Points on a hilly landscape, in no order, each with its height.
A climber steps from a point to whichever of its 2 nearest points has the largest rise for the distance, and stops where none of them is higher. Distance is the straight distance between rows; heights are no part of it.
fupi: [121 132  91 101 176 155 104 159 107 110 101 117 136 155 118 147 138 149
 138  92 122 149  87 154 102 154 144  88 157 152 164 123 130 128 116 175
  70 142  89 145  93  94  61 192 149 116  93 129]  height 2.88
Peb: [ 87 128  90 179 133  76 115  92 175 173 138 151 125 127 116 120 150 146
  79 156 120 107 142 148 157  98 102 142 120 112 140 137 135 123 106 147
 190 158 151  73 181 154 151 102 105 119 151 163]  height 5.05
vuli: [ 83 146  40 222 105 125 134 109 124 133 108 219 123 150 144 133 180 154
  87 116 196 167  73 111  70 179 163  62 125 105 151 103 164 126 152 150
 110 144  59 113 132 113 120  93 168 128  68 118]  height 6.45
Kad: [125 167  54 118 169 137 105 147 137 131 104 154 127 165 114 149 170 169
 137  99 124 140  82 138 110 130 174  81 150 134 161 127 126 124  91 155
  99 154  90 116 106 103  56 179 148 111  77 131]  height 2.45
Zonu: [135  96 160  52 151 133 116 166 124 110 156  55 136 117 142  95 129 125
 191 128  85  99 192 158 112 121  65 228 156 154 116 137 127 142  93 116
 148 121 145 173 131 100 102 180 104 104 157 182]  height 2.63
Gibib: [ 95 113 164 140 119 124 146 139 125 151 133 138 154 141 146 102 123 128
 101 187 125  76 159 124 153 128 141 133 116 137 129 159 163 132 146 150
 147 132 130 140 131 157 183 120 169 116 162  65]  height 0.92
Lobuv: [108 117 132  76 100 117 106 131 133 127 153 112 117 162 145  90 124 122
 198 144 122  84 179 121 124 107 154 186 136 109 104 172 144 169  75  88
 167 137 119 138 162 131 134 150 144 128 163 133]  height 5.16
vof: [127 162 102 127 143 151 114 157 119 124 100 157 103 176 129 103 124 187
 167 108 135 111  93 147 123 110 212 102 145  99 125 148 141 155  87 126
  60 139  89 129 107 136  80 165 151 122 120 105]  height 1.45
Kek: [122 140 165  92 189 158 132 178 104 134 138  90 153 121 122 137 125 149
 145 125  96 118 118 144 139 129 138 103 162 170 142 136 126  98 141 160
  85 129 131 153  86 113  92 184 142 112 122 115]  height 3.90
nime: [143  83 218  84 135 127 134 147 127 133 183  94 137  60 127 118 102 108
 181 155  92 100 163 128 149 133  88 169 141 162 113 151 133 110 142 113
 201  92 168 144 127 139 171 139 111 150 147 149]  height 3.52
vidat: [ 99 101 145 106  94 137 110 138 124 124 144 137 124 169 145 101 110 116
 181 126 157  98 143 117 115 130 178 126 132 110 116 170 157 178 106 110
 129 135  93 146 147 133 132 130 185 134 149 104]  height 4.81
duf: [148  72 206  40 126 157 122 175 100 100 159  60 139 100 156 100  99  99
 212 119 111 100 183 146 114 130  78 209 158 164  99 152 126 160 108 117
 149 111 126 195 110 104 118 172 151 126 155 176]  height 2.43
bemor: [185 167 115  82  91  87 130 104 156 132 114 123 100 120 121 113 131 126
 149 193  89 107 207 102 148  80 108 216 118  91  83 116 111 128  92  68
 204 109 169 119 158 146 166 134  78 127 158 133]  height 3.04
gifik: [122 137  76 151 132 135 130 103 126 122 109 139 144 126 116 192 162  99
  77  98 139 177  81 103 103 176 116  71 116 151 167  95 114  98 154 159
 125 125 117 118 110  93 114 122 131 131  70 130]  height 2.72
Gukur: [116  92  89 126 148 111  99 102 161 133 150  89 143 101 100 180 170  88
 107 114 104 140 138 125 123 155  68 141 137 167 153 109 116 105 135 134
 190 130 162 110 158 107 122 122  96 119 121 182]  height 5.74
rine: [163 127 111 137 121  76 116 101 177 151 133 118 109 113 115 110 134 141
 127 144  92 124 167 163 149  68  71 202 119 103 122 128 102 121  86 107
 204 143 184  81 187 144 140 114  43 126 162 181]  height 7.35
sot: [168 153 109 158 145  84 131 112 179 166 123 127 120 112 105 124 138 163
 103 132  85 134 138 177 160  46  81 156 119 103 132 125  83  91  87 132
 174 163 185  62 172 141 110 122  35 114 150 170]  height 6.71
res: [170 155  91 135  60 128 137  65 118  77 117 138 121 100 151 169 136  63
 112  97 171 178 131  50  90 159 111 113  96 125  93  57 104 126 147  51
 143  88 121 139 136 111 134  50 119 144  77 157]  height 4.80
bim: [165 178 150 133  49 125 146  92 124 110 108 158 109 137 153 106 103 124
 134 159 148 122 168  85 137 117 157 164  88  68  75 105 126 129 135  73
 128  98 141 139 132 161 170  88 120 148 141  90]  height 6.49
mip: [180  78 125  60 101 142 118 114 112  81 121  67 129 101 130 162 119  49
 156 105 143 148 160  97 108 160  63 199 139 159 104  88 100 159 131  89
 163  90 143 167 118 101 127 115 137 139 124 175]  height 3.08
Veker: [ 64 120 166 103 185 140 145 198 110 155 160  96 174 155 153  94 158 157
 147 173 104  73 156 137 120 123 139 113 168 196 142 183 188 110 132 164
 117 168  95 161 122 135 135 165 170  80 149  72]  height 3.32
Pov: [ 88 127 131 163 159 120 147 157 137 167 125 138 149 158 137  80 131 178
  91 171 111  80 136 156 163 103 138 143 121 128 141 162 163 131 129 164
 115 163 132 126 132 167 159 137 133 103 172  74]  height 1.06
mizi: [ 71 141 101 186 204  85 131 136 164 191 149 130 154 105  99 133 155 176
  55 159  89 112 124 177 180  90  79 116 140 156 153 141 134  71 136 193
 166 186 148  63 159 159 137 132  92 104 147 152]  height 3.41
Bifa: [174 182 159  93  54 124 130 107 133 114 116 141 101 140 144  93  99 137
 185 146 130 116 172 101 140  96 167 196 103  60  72 138 118 139 105  69
 139 104 141 144 133 154 149 128 108 156 153 115]  height 6.12
gulo: [148 130 152 161 163  95 142 135 153 169 137 114 132 101 106 102 102 189
 106 142  75 119 131 191 169  63  79 168 117 110 140 139 106  96 112 148
 145 157 191  82 149 153 128 137  37 121 171 144]  height 6.11
bub: [145 120 182  61 122 137 135 139 106 102 140  96 152 115 139 170 112  60
 148 142 143 129 158  85 137 126 133 109 150 162 114 120 116 131 151 114
 156 108 108 164 108 117 129 139 194 139 105 104]  height 0.57
tive: [ 98 128  71 202 119 141 136 125 111 120  97 192 109 176 150  96 138 168
 108 116 187 153  77 144  76 167 171  83 123  94 144 115 165 148 142 147
  54 138  78 127 129 132 121 105 146 125 109  95]  height 5.18
Tene: [151 146 109 109  87 149 141 110 113  80  84 109 120 180 162 122 122 102
 115 136 143 136 165 120  85 147 125 179 102  96 127  91 115 153 114 116
  84 109 119 168 127 102 116 140 135 106 125 104]  height 1.07
pup: [ 80 109 117 145 146 128 132 137 126 137 127 131 155 151 128 150 147 116
  83 144 137 124 121 122 122 168 126  98 137 158 165 137 154 119 162 181
 132 138 108 133 129 121 145 130 166 119 119  87]  height 1.85
giten: [166 140  80  85 146  97 109 107 174 134 140  86 127 100 105 164 184  96
 130 147  82 121 181 115 136 107  72 182 145 159 118  93 102 101 102  92
 217 121 175 116 157 111 117 136  81 101 127 182]  height 5.25
numip: [156 107 137  63  82 125 116 110 106  73 125 102 142 116 151 180 117  31
 153 118 190 156 162  61 117 140 125 118 147 140 107 105 112 163 141  75
 171 116  80 161 126 111 121 110 207 149  95 125]  height 0.47
mef: [119 113 116 140 192 153 115 179 100 139 101 162 103 124  88 119 118 177
 132 101 125 138  37 161 140 148 193  50 162 148 145 161 160 129 149 156
  46 139  96 112  83 140 105 153 144 139 122  96]  height 2.00
guta: [123 168  77 200 191  91 153 142 163 187 101 152 150 134 114 112 143 197
  36 157 103 125 107 183 181  55  96 125 129 119 149 134 111  85 114 182
 129 199 147  58 155 166 125 126  83 101 143 129]  height 3.02
buz: [141 104 138 109 160 129 111 139 141 126 150  85 126  99 100 134 126 140
 151  95  78 139 131 167 127 122  82 164 129 138 141 119  95 115 111 140
 135 124 182 119 130 110  99 153  70 126 144 181]  height 3.95
Seke: [ 81 140 108 143 133 102 114 111 158 160 154 164 141 104 106 181 176 114
 107 138 127 110 125  82 162 129 166  78 149 152 141 146 135 109 135 137
 203 127 115  94 135 131 135 102 176 138 101 143]  height 2.33
defu: [134 123  87 135 134 153 105 123 114 100 102 134 114 149 123 135 127 136
 133  71 147 164  82 144  89 164 140  96 128 117 156 107 121 144 117 145
  64 129 108 132 113  96  76 144 125 131  98 147]  height 2.42
mobul: [114 135 169 114 132 146 154 165 109 135 125 124 160 148 145 125 130 117
 121 171 130  90 148 109 147 119 164 109 135 153 127 155 150 122 152 147
 125 129 114 157 102 146 156 137 195 116 139  44]  height 0.80
los: [184 113 148  89  99 100 128 113 150 121 131 109 103  89 120 110 110 117
 154 186  90 105 196 119 141 113  68 228 116 120  96 114 130 129 118  82
 224  90 182 130 152 145 185 127  69 138 163 147]  height 3.16
Dap: [120 138 148  91 140 167 118 172  97 117 110 124 120 170 140 103 104 159
 184 120 132  96 115 147 129 107 195 109 149 131 126 168 149 162  96 138
  66 136  83 158  98 128  88 174 173 118 140  98]  height 1.28
Tokip: [158 124 148 135  70 129 154  73 107  89 128 129 119  89 134 161  96  63
 109 109 161 172 120  70 115 156 106 110  89 134 104  80 110 128 168  86
 138  80 139 131 123 123 162  48 117 166  97 145]  height 4.57
tatuz: [180 132 183  70  50 138 120 120 119  90 126 116  97 122 145  90  78 116
 212 126 132 119 169 115 121 116 131 218 107  81  74 149 124 168 106  78
 149  95 138 161 129 144 156 129 114 168 160 140]  height 5.77
vonu: [ 86  96 123 135  99 135 116 139 118 117 135 158 126 170 145 125 125 106
 158 114 192 125 116 105  99 149 184  85 137 110 129 159 167 175 129 124
 117 140  57 140 143 124 122 120 206 137 116  91]  height 4.44
pekub: [160 142  70 151  59 114 123  52 145 103 120 144 108 106 140 151 153  80
 113 118 159 158 148  72 101 154 102 142  98 108  98  69 112 129 129  57
 168 101 147 120 159 127 146  55  97 135 104 171]  height 4.98
Semad: [ 99 116 125  92 143 114 104 122 141 138 164 114 152 111 116 180 166  86
 142 128 126 116 142  83 141 135 140  97 166 169 138 139 133 118 131 124
 201 121 117 124 138 108 116 129 174 134 104 146]  height 2.52
fak: [ 72 138 111 171 205 115 130 159 139 183 146 144 152 117  97 136 159 180
  80 146  95 106  99 156 175 119 133  85 152 163 156 156 147  84 151 185
 133 165 136  86 119 154 137 140 123 115 133 119]  height 3.91
ragal: [152 163  68 161  91 105 122  70 176 138 113 154 112 120 124 152 167 110
  87 124 126 145 136 105 126 118 110 128  99 105 121  84  96 111 109  99
 167 127 163  96 156 127 127  90  86 118 108 166]  height 5.28
didun: [137  79 178 104 105 145 131 129 114 105 138 100 129 126 138 110  90 105
 143 124 131 123 141 137 114 153 109 159 113 127 131 135 130 159 134 131
 118 106 142 159 126 121 145 126 132 141 150 123]  height 3.12
dako: [112 119  83  69 120 112  95 114 137 114 141 105 151 141 133 173 180  68
 146 131 136 115 171  68 118 141 129 136 166 157 131 127 131 138 109 101
 205 130 107 137 146 101 114 137 184 118 107 142]  height 2.66
Vomo: [ 78  70 160 122 193 154 118 204  99 155 148 117 141 135 113 104 116 158
 146 133 121 109  82 164 119 155 152  67 173 189 152 194 192 139 153 181
  74 162  71 144 111 135 127 167 167 114 150  82]  height 2.85
pigom: [139 115  93 121  83 124 137  92 124  92  97 114 125 165 154 128 134  85
  89 154 141 137 174  99  85 161  96 177  98 111 125  82 130 152 127 109
 126 111 133 150 149 113 151 110 126 107 131 111]  height 1.21
Buv: [ 82  89 135 118 135 136 124 170 106 124 132 144 150 165 135 151 138 102
 140 127 182 128  99 107 106 143 174  60 166 157 152 175 174 153 148 165
 121 153  41 147 115 116 118 149 227 127 104  70]  height 3.86
Nali: [ 85  64 163 103 165 148 109 188  98 135 146 119 139 142 122 134 110 117
 162 114 155 128  83 136 107 146 158  53 182 176 149 185 177 157 146 169
  95 156  55 150 110 117 110 167 203 127 127  96]  height 3.30
Delor: [109 110 131 168 128 130 120 120 129 141 132 156 113 134 115 106 108 152
 125 109 140 126  90 146 135 139 155  99 115 107 140 143 142 144 136 141
  97 127 135 109 130 145 138 109 121 146 142 123]  height 4.00
sini: [147 151  98 161 160 148 118 147 118 127  88 168  92 138 105 107 117 200
 136  90 130 143  52 167 126 130 189  78 137 103 138 129 131 132 117 139
  34 133 117 109  95 144  84 144 112 132 114 114]  height 1.67
manep: [185 134 158 103  81 134 150  91 122  93 114 115 114  94 121 151  95  82
 129 127 126 152 143  85 132 136 102 153  90 126  95  79 102 121 150  88
 151  72 166 141 114 124 157  83 100 160 118 138]  height 4.30
Berat: [141 204  82 184 103 140 137 110 130 123 106 196 114 154 152 120 154 166
 120 109 164 146  96 109 105 128 196  90 110  76 111  99 115 120 125 100
  79 122  98 123 115 136 101 108 145 132  83 105]  height 3.97
Tepa: [146 173 140  76 160 149 132 152 119 117 115  91 150 142 135 151 140 128
 133 136  91 117 150 127 137 116 132 139 141 151 135 106 105 101 119 140
 107 114 137 158  91  98  90 183 136 101 112 115]  height 3.49
rira: [124 113 153  97 117 171 132 165  90  98 100 120 134 175 158 120 103 113
 158 125 166 120 123 136 101 135 170 103 139 132 136 156 147 167 124 147
  65 137  65 179 102 117 105 160 203 119 129  69]  height 1.08
vezit: [115 111 118 177 136 108 145 102 141 149 117 127 130 130 122 116 114 140
  59 147 110 131 129 159 141 131  73 148  92 124 151 107 125 114 138 163
 127 138 174 103 149 141 159 111  75 119 153 128]  height 1.39
Badob: [162 193  71 148  80 102 124  80 170 133 107 158 102 145 137 122 159 134
 114 133 130 137 157 111 121  96 142 157 106  66 100  95  94 122  87  75
 150 133 148 107 163 134 119 111  89 121 122 149]  height 5.56
marag: [159 203 110 136  79 151 128 102 108  85 111 168 120 147 168 138 129 120
 151  92 180 158 119  87 101 135 187  97 111  81  92  90 104 129 126  71
  83 106  81 150 113 116  90 111 168 142  74 115]  height 4.20
bas: [148 134 171  88  84 141 105 128 106  94 144 138 113 124 142 141  85  86
 205  72 195 154 110  95 132 117 185  85 141 109  87 143 118 176 125  78
 117 119  62 152 118 124  94 116 193 175  98 146]  height 7.05
til: [141  97 146 121 149 159 128 140 110 108 126  85 123  96  94 147 102 131
 125  80  90 164 100 163 112 154  82 140 110 137 147 109  91 117 137 159
  77 110 172 129 102  98 102 142  78 132 132 164]  height 4.40
Lepu: [138 194  59 195 125 129 150 119 140 133  82 187 113 178 153 104 159 187
  90 131 152 139  99 144 108 117 171 114 111  74 133 102 112 126 111 129
  68 146 112 114 127 141 108 125 122 111 101  98]  height 3.68
zada: [151 144  67 158  96 153 109  86 115  86 111 144 105 136 147 136 135 124
 135  51 168 184  83 122  61 161 131  97 113 101 131  78 106 142 116 101
  66 121 114 140 125  93  76 106 107 129  79 177]  height 2.19
Danu: [154 131 129 164  80 128 140  91 126 109 110 131  96 138 138  92  95 153
 125 102 134 150 123 146 100 126 112 168  86  74 122 102 108 148 112 114
  80 111 165 128 137 132 132  99  62 137 147 145]  height 5.55
Ton: [168 121  85  55 111 127 105 107 129  93 116  84 139 128 132 173 154  54
 143 133 127 130 184  78 118 145  94 176 148 152 109  88 110 137 115  82
 181 108 128 156 131  96 115 142 156 116 109 153]  height 2.84
Punu: [166 111 189 102 116 141 149 121 118 113 141 102 129  74 111 157  89  92
 130 129 108 142 129 112 148 139  98 141 107 144 113 104 101 106 163 118
 154  78 175 138 103 122 158 112 106 158 126 132]  height 4.01
moz: [136 165 158 142 108 135 130 126 124 132 142 176 121 118 119 139 117 126
 152 107 158 126  95  90 167 116 208  70 127 107 104 149 125 128 147 104
 119 107 109 116 105 149 131  93 170 168 105 104]  height 1.66
Kodi: [ 82 149 165  85 175 121 152 183 121 153 162  86 166 152 160  78 158 171
 152 194  82  63 196 137 133  88 127 167 156 173 124 169 170 110  97 130
 135 165 124 151 138 130 133 169 134  71 164  86]  height 3.11
Ripuv: [148 143 101 131  64 128 139  81 105  71 114 140 129 132 164 159 134  61
 112 116 191 169 146  54  84 161 132 109 107 112 105  74 120 143 150  71
 133 100  89 150 138 111 134  76 169 139  80 115]  height 4.60
latud: [143 193 109 104 182 132 136 155 137 135 113 113 144 156 127 134 163 169
 119 140  82 110 131 141 145  89 146 133 142 137 143 119 103  96 100 146
 105 139 142 127 105 118  82 185 114  94 117 113]  height 3.19
Gasa: [119  75 201 108 140 158 143 152  99 122 146  88 156 116 138 129  97  96
 121 138 120 126 130 139 118 162 104 122 127 163 146 142 138 134 168 162
 106 118 128 166 110 120 154 143 153 128 146  92]  height 3.51
rade: [123  96 216 114 160 148 152 171 111 146 157  88 161  97 137  93 101 142
 139 159  87  92 144 157 144 138 106 147 129 159 135 155 145 110 151 154
 115 122 152 160 110 137 153 153 116 118 167 100]  height 3.92
danog: [124 180  77 143 189 131 137 167 140 147 100 148 136 168 119 122 165 195
 105 136 103 117  96 155 144 100 170 108 147 134 154 135 123 109 107 163
  88 160 116 107 106 133  94 168 127 106 111  96]  height 2.83
Mivu: [ 50  80 127 193 149 118 117 129 127 173 146 178 122 116  97 134 128 138
  97 126 157 118  70 142 161 160 149  60 137 144 151 178 184 133 170 175
 126 138  94  92 131 149 168 100 168 146 136 122]  height 1.80
zuza: [149 108 133 151 110 144 150 102 106 102 112 110 110 113 111 134  96 127
 105  88 114 169  97 145 100 151  86 138  85 114 142  94  95 126 138 140
  71 105 178 123 111 111 130 101  63 135 131 154]  height 4.94
let: [ 65 139  64 205 117  87 125  98 168 173 119 185 123 149 131 117 158 156
  64 149 155 110 129 134 144 119 137 120 116  96 143 131 153 133 118 156
 164 166 114  78 170 155 151  94 146 115 137 146]  height 4.79
riruv: [160 155 148  76 132 121 130 139 137 122 125  91 122 137 136 110 125 144
 157 150  82 104 176 142 137  85 115 200 130 113 118 129 108 127  90 111
 138 118 160 147 130 119 111 168  88 114 155 137]  height 2.97
kubo: [136 163  90 140 120 128 133 107 144 125 111 153 135 144 129 160 159 116
 104 117 137 141 119  98 123 139 152 104 114 119 140  98 109 114 127 124
 131 119 128 122 120 114 110 123 139 126  93 121]  height 3.07
losov: [159 201  75 109 114  87 124 107 176 149 114 139 110 155 127 123 170 142
 122 157  98 114 172 118 144  57 141 176 126  84 107 125  86 120  64  84
 176 151 150  94 167 128 116 142  89 107 132 151]  height 5.85
pak: [ 75  87 124 144 210 138 111 195 106 167 133 153 126 125  87 122 130 174
 128 123 118 122  51 159 143 154 170  45 179 182 152 187 186 122 165 179
  79 159  82 107 101 143 127 156 157 130 135  96]  height 2.41
ruta: [102  93 153 171 117 140 141 111  99 130 135 154 123 116 118 137  97 106
 102 110 166 151  75 120 133 166 137  67 108 128 143 142 143 134 178 146
  86 112 117 119 116 128 166  84 143 158 121 111]  height 3.55
buf: [119  69 131 115 101 138 119 108 103  88 134 103 138 129 139 163 111  57
 127  88 183 170 110  96  92 176 107 104 134 142 147 118 128 162 153 126
 125 118  95 151 126  98 125 106 169 148 105 142]  height 4.47
rina: [121 138 185  68 136 146 139 165 103 121 144 114 154 133 141 152 127  97
 160 143 141 105 142  94 147 105 173  88 159 161 117 154 130 124 137 127
 139 129  98 157  97 125 122 150 208 129 112  82]  height 0.67
nelu: [ 97 140 143 133 201 135 135 168 125 159 148 113 161 114 106 142 149 155
 108 140  89 113 109 145 157 133 131  89 154 171 153 144 134  81 156 172
 117 140 146 120 107 132 121 159 125 113 126 111]  height 4.45
gotok: [103 128 122 199 134 116 154 121 136 168 104 154 132 149 136  76 107 178
  62 159 130 105 118 168 165 107 116 144  98 103 144 139 151 130 139 163
 106 154 152 106 134 173 169 113 105 122 170  94]  height 1.20
gir: [ 90 125 101 168 157 138 139 134 114 144 117 151 151 126 108 177 152 117
  68 127 141 158  79 122 130 175 132  61 133 162 170 129 139  96 184 191
 116 133 105 116 102 118 143 127 154 136  93  96]  height 2.24
kati: [ 86 134  67 243 129 115 132  84 133 167 111 196 102 106 104 127 140 163
  58 106 161 156  58 156 134 140 119  58  98 112 148 114 142 105 155 161
 103 148 134  65 133 148 145  73 101 133 113 164]  height 1.65
nito: [108 124  75 224 107 111 135  67 141 146 115 168 103 117 118 122 129 145
  68 100 147 166  86 155 113 132  92  96  85 101 144  97 120 112 136 143
 108 145 164  76 153 137 143  69  63 125 123 174]  height 1.87
kovu: [126  90 102 107 127 134 101 111 133 109 137  92 143 127 119 166 143  75
 132  90 137 150 124 109 104 168  98 130 139 150 155 111 117 137 131 131
 148 122 131 141 132  94 107 131 137 131 109 164]  height 5.07
rubol: [ 71 104  92 222 158 120 120 120 124 177 119 198 105 110  85 117 127 168
  77 113 154 137  43 163 164 151 146  54 124 125 147 155 170 118 173 170
  92 149 115  71 119 159 159  93 132 144 130 135]  height 1.51
gigup: [128  93 101 129 116 117 132  92 136 109 113  97 138 139 131 149 138  82
  73 153 123 140 161 109 102 171  65 164 104 148 143  84 133 129 144 135
 156 113 152 136 151 112 160 110 112 109 132 130]  height 1.37
pakar: [139 105 174  92 135  98 124 134 150 146 172 105 122  82 124  97 121 137
 178 171  78  88 181 141 153 104  79 209 139 144 112 150 139 116 110 102
 229 110 178 123 153 150 168 142  75 135 164 162]  height 3.31
mepag: [140  83 225 108 111 149 135 147  97 115 161 125 122 100 127 128  69  92
 165 104 164 139  94 124 139 135 152  84 131 136 119 167 128 163 158 121
 106 108 100 147 102 134 148 112 169 175 133 110]  height 1.93
buzo: [172 151 160 104  77 124 152 108 125 113 104 131 121 124 140 125 103 103
 117 189 121 108 186  84 148 123 127 167  93 106  86 101 132 128 141  91
 161  91 150 145 126 147 184 106 131 135 147  79]  height 7.01
bof: [ 74 152  51 223 103 108 125  96 153 154 117 211 117 150 142 120 171 157
  78 129 181 136 106 116 107 145 157  95 116  87 137 113 150 133 131 142
 134 151  93  95 157 136 136  85 154 120 103 136]  height 5.43
fedag: [106 133 123 138 161  88 125 118 166 163 156 116 140 110 112 131 155 141
 105 163  84 102 158 142 161  99  96 148 134 144 138 127 123  97 116 140
 195 142 166  93 160 139 138 128  91 111 146 151]  height 5.50
sive: [ 87  52 151 147 122 136 122 129  99 117 143 134 133 128 124 152 107  80
 119 102 186 165  78 118 102 183 129  60 139 146 160 157 157 162 175 158
 105 130  72 134 125 109 145 107 178 151 115 113]  height 3.84
Zeti: [135 183  75 146 123 122 141 119 145 126  89 152 125 182 148 120 158 150
  94 145 130 127 139 128 116 118 154 139 109  86 134 106 110 130 102 129
 102 137 119 126 134 122 113 143 127 105 114  98]  height 3.36
Dutuf: [174 139 114 173  80  88 143  70 164 146 110 143  95 116 123 103 111 141
 100 140 122 147 153 148 136  82  66 190  87  76 108  99 101 120 108 102
 174 130 192  86 171 152 157  87  32 132 160 172]  height 6.70
Linu: [113 174  50 185 201 109 140 161 157 170  96 170 138 160 109 118 174 210
  62 144 106 131  86 172 148  86 150  98 147 127 160 136 120 101 105 182
 103 195 114  73 130 152 103 145 105 101 113 114]  height 2.57
Laf: [134 149  62 197  97 128 126  74 133 112 111 161 107 137 140 124 144 142
  97  85 155 178  90 133  75 147 118  99  93  96 136  80 108 123 122 115
  84 132 141 110 143 112 110  88  76 121  95 164]  height 2.05
Tinug: [167  97 173  85 144 135 132 146 135 119 155  72 125  58 103 142 116 110
 171 114  77 133 152 145 131 129  57 195 130 153 113 106  95  95 136 116
 175  91 198 141 114 113 124 145  70 140 136 186]  height 3.63
Ded: [ 97 124 106 187 123 133 127 132 125 142 118 190 110 158 130  98 127 166
 123 117 171 126  81 134 124 141 194  78 127  98 130 146 166 153 142 135
  80 136  92 113 125 150 139 104 159 138 123  94]  height 4.49
Sutu: [150 128  68 134 122 106 106  87 174 132 126 112 121 113 106 161 171 103
 105 109 106 143 141 131 121 122  81 151 116 134 141  96  95 116 103 113
 179 136 172  99 159 114 112 113  73 115 122 183]  height 5.30
Fos: [145  84 171  79 102 152 108 132 111  95 147 100 121 122 134 127  86  86
 186  88 149 138 128 125 120 140 125 147 136 131 116 140 118 172 118 111
 125 109 121 160 118 112 115 133 154 158 130 160]  height 2.86
Padep: [143  71 252  65 131 161 132 177  91 117 172  90 136  86 134 132  66  85
 193 110 147 133 112 138 136 117 137  92 155 162 113 175 118 161 146 128
 114 120  87 170  88 123 130 149 187 158 140 126]  height 2.08
roloz: [173 191 115 122  52 147 109  86 119  82 116 141  93 142 163 107 113 123
 187  83 166 156 144 104  93 124 160 168 107  58  69  95  97 145 106  49
  91 100 116 154 138 125  99 109 113 153 119 162]  height 6.35
vogek: [ 64 128 105 190 134 110 123 114 145 168 138 190 132 113 104 163 159 132
  83 134 154 119  92 104 163 142 165  65 135 140 148 150 157 118 161 167
 160 132  99  87 125 142 148  88 177 142 108 128]  height 2.09
soli: [ 97 104 114 153 130 119 133 113 134 132 121 121 144 155 133 124 133 120
  76 145 129 125 137 135 117 160 100 138 109 135 159 115 142 129 146 164
 128 135 137 127 147 125 152 124 125 115 140 107]  height 1.59
kepi: [168 170 141  89  58 150 102 104 112  78 128 133 106 135 156 123  97  98
 212  74 181 151 140  91 116 122 172 144 124  78  66 120 107 161 113  55
 110 107  87 158 126 126  94 113 157 171 105 163]  height 6.65
Midir: [136  71 233  50 118 164 129 179  93 114 166  74 139 108 158 100  80  98
 209 127 127 101 158 141 118 121 115 150 152 164 106 177 135 164 116 125
 129 123 100 191 105 120 127 164 181 133 155 135]  height 2.26
zar: [148 110 177  58  82 132 115 135 120 110 146 105 118 129 146  94  98 103
 206 148 122  94 182 114 131 114 135 195 129 117  90 166 135 164 100  85
 174 111 128 160 137 136 156 142 147 145 163 127]  height 5.44
Sodi: [134 170 116 144  76 135 136 109 102  82 124 173 132 142 173 152 133  90
 137 102 215 167 123  65  86 147 179  71 120  94 102 101 122 138 151  76
 110 113  50 147 127 116 108  90 204 147  65  95]  height 4.37
kur: [177 181 123 153  61 128 124  83 138 107 113 144  89 132 144  99 110 157
 158  94 140 158 129 126 103 106 140 171  95  52  88  99  97 137 103  77
  94 107 160 128 139 141 115 101  58 148 139 161]  height 5.99
Zanu: [113 144 145  84 153 117 132 153 133 137 140  93 147 153 144 103 142 142
 146 172  86  84 184 134 135 103 122 173 143 143 129 143 139 126  99 127
 141 138 138 150 135 122 126 167 124  94 157 105]  height 3.15
Gol: [131 128 132 106 183 150 105 162 115 129 122 113 118 125  98 125 113 175
 156  94  93 129  88 170 133 123 150 103 153 141 146 141 122 125 110 157
  68 136 132 124  98 117  76 176 115 123 130 140]  height 3.44
dira: [127 121  87 172 159 140 125 121 121 132 103 135 113 117  87 149 126 155
  89  88 110 174  63 173 110 157 105  82 106 131 169 111 106 100 141 173
  65 145 155  91 116 116 111 128  72 126 114 146]  height 6.16
lakit: [102  61 192 121 179 149 120 177 106 144 165  94 138  97 109 100  93 157
 151 112  87 118 103 184 128 161 104 120 144 160 148 173 147 129 144 167
  86 137 138 137 119 128 131 163 109 128 167 134]  height 4.32
tid: [169 178  85  92 149  78 134 120 173 147 118 104 126 136 122 138 178 128
  98 190  72 112 203 119 144  66  90 190 135 128 112  96  99 102  85  98
 194 138 162 108 171 118 124 151  76  82 142 144]  height 5.54
Sil: [143 118 149  96  87 164 139 128  91  71  95 108 129 168 166 129  97  86
 140 117 172 141 144 117  93 143 139 137 117 113 126 119 123 166 129 124
  75 115  86 184 110 108 115 136 183 124 121  94]  height 0.89
garol: [ 97  84 141 154 208 124 112 169 125 159 143 118 126 107  89  95 104 198
 123 116  79 121  86 205 143 132 111 112 146 144 157 166 147 120 127 173
  80 169 144  95 132 147 118 156  77 120 166 133]  height 4.92
vola: [128 164 135 130 142  88 143 125 156 168 131 130 138 122 124 116 142 152
  96 194  86  85 176 125 180  77 116 163 125 122 115 127 129  98 115 124
 187 135 170 105 144 156 159 130 102 109 157 114]  height 5.89
foveg: [187  86 161  46 123 144 125 146 120  91 135  61 126  79 127 143 113  72
 175 125 106 129 176 117 122 142  53 219 144 161  93  99  99 134 130  96
 178  81 163 174 110 103 131 142 119 138 134 180]  height 3.33
Git: [142 137 190 118 105 136 151 129 108 117 138 148 136 111 132 153 102  88
 130 127 168 135 109  86 158 127 172  74 123 129 113 140 122 133 169 112
 123 103 106 138 102 140 151  91 182 166 107  81]  height 1.77
Rogob: [137 156 137 122 114 110 144 111 146 140 119 135 135 123 125 140 138 116
  95 189 105  98 171  94 162 112 126 147 111 126 111 106 127 108 134 117
 176 107 160 120 133 145 166 114 131 121 138  96]  height 6.36
vudo: [ 88 111 187 135 201 147 151 198 112 166 160  94 171 117 139  80 130 179
 133 163  84  78 132 165 149 128 122 120 154 180 143 182 174 103 150 167
  93 161 125 152 109 154 145 164 126  95 168  83]  height 3.61
vubal: [147 122 154  70 154 115 118 159 139 123 155  69 119 118 131  85 125 164
 195 128  71 101 180 175 126  78  77 232 149 131 119 150 115 136  70 112
 152 132 160 143 143 112  96 181  63 111 168 184]  height 2.79
nul: [109 106 169 155 179 115 133 153 135 174 160 119 140 100 105  93 108 188
 122 142  80  97 114 181 171 104 108 135 128 138 143 164 140 104 130 153
 127 151 170 100 128 159 143 145  78 126 171 129]  height 5.51
Nadeg: [143 114 208 105 131 132 133 135 125 143 167 117 133  74 111 139  99 114
 158 135 103 113 128 121 172 122 125 129 127 145 114 147 118 108 151 120
 169  92 168 126 110 139 158 124 117 164 140 133]  height 3.74
Muku: [131 148 108 147 180 130 129 137 144 149 124 120 139 111  93 161 148 153
  95 115  82 145  97 157 145 126 111  98 122 143 155 110  95  78 137 164
 111 140 167  99 114 120 103 151  84 115 118 137]  height 5.15

For each start below, name the point where the climber stops.
Mivu => bas
foveg => bas
Pov => losov
Git => Zanu
pak => buzo
Zeti => losov
Tene => losov
los => losov

Call two points neighbours if one is among the 2 nearest of the other. Go from one point of each pair to the other, from neighbour to neighbour, staying as high as possible. Name the lowest point that can't be avoided.
vuli, losov => ruta
rine, bas => Fos
losov, Gukur => ragal
buzo, vuli => let
rade, Zanu => Kodi
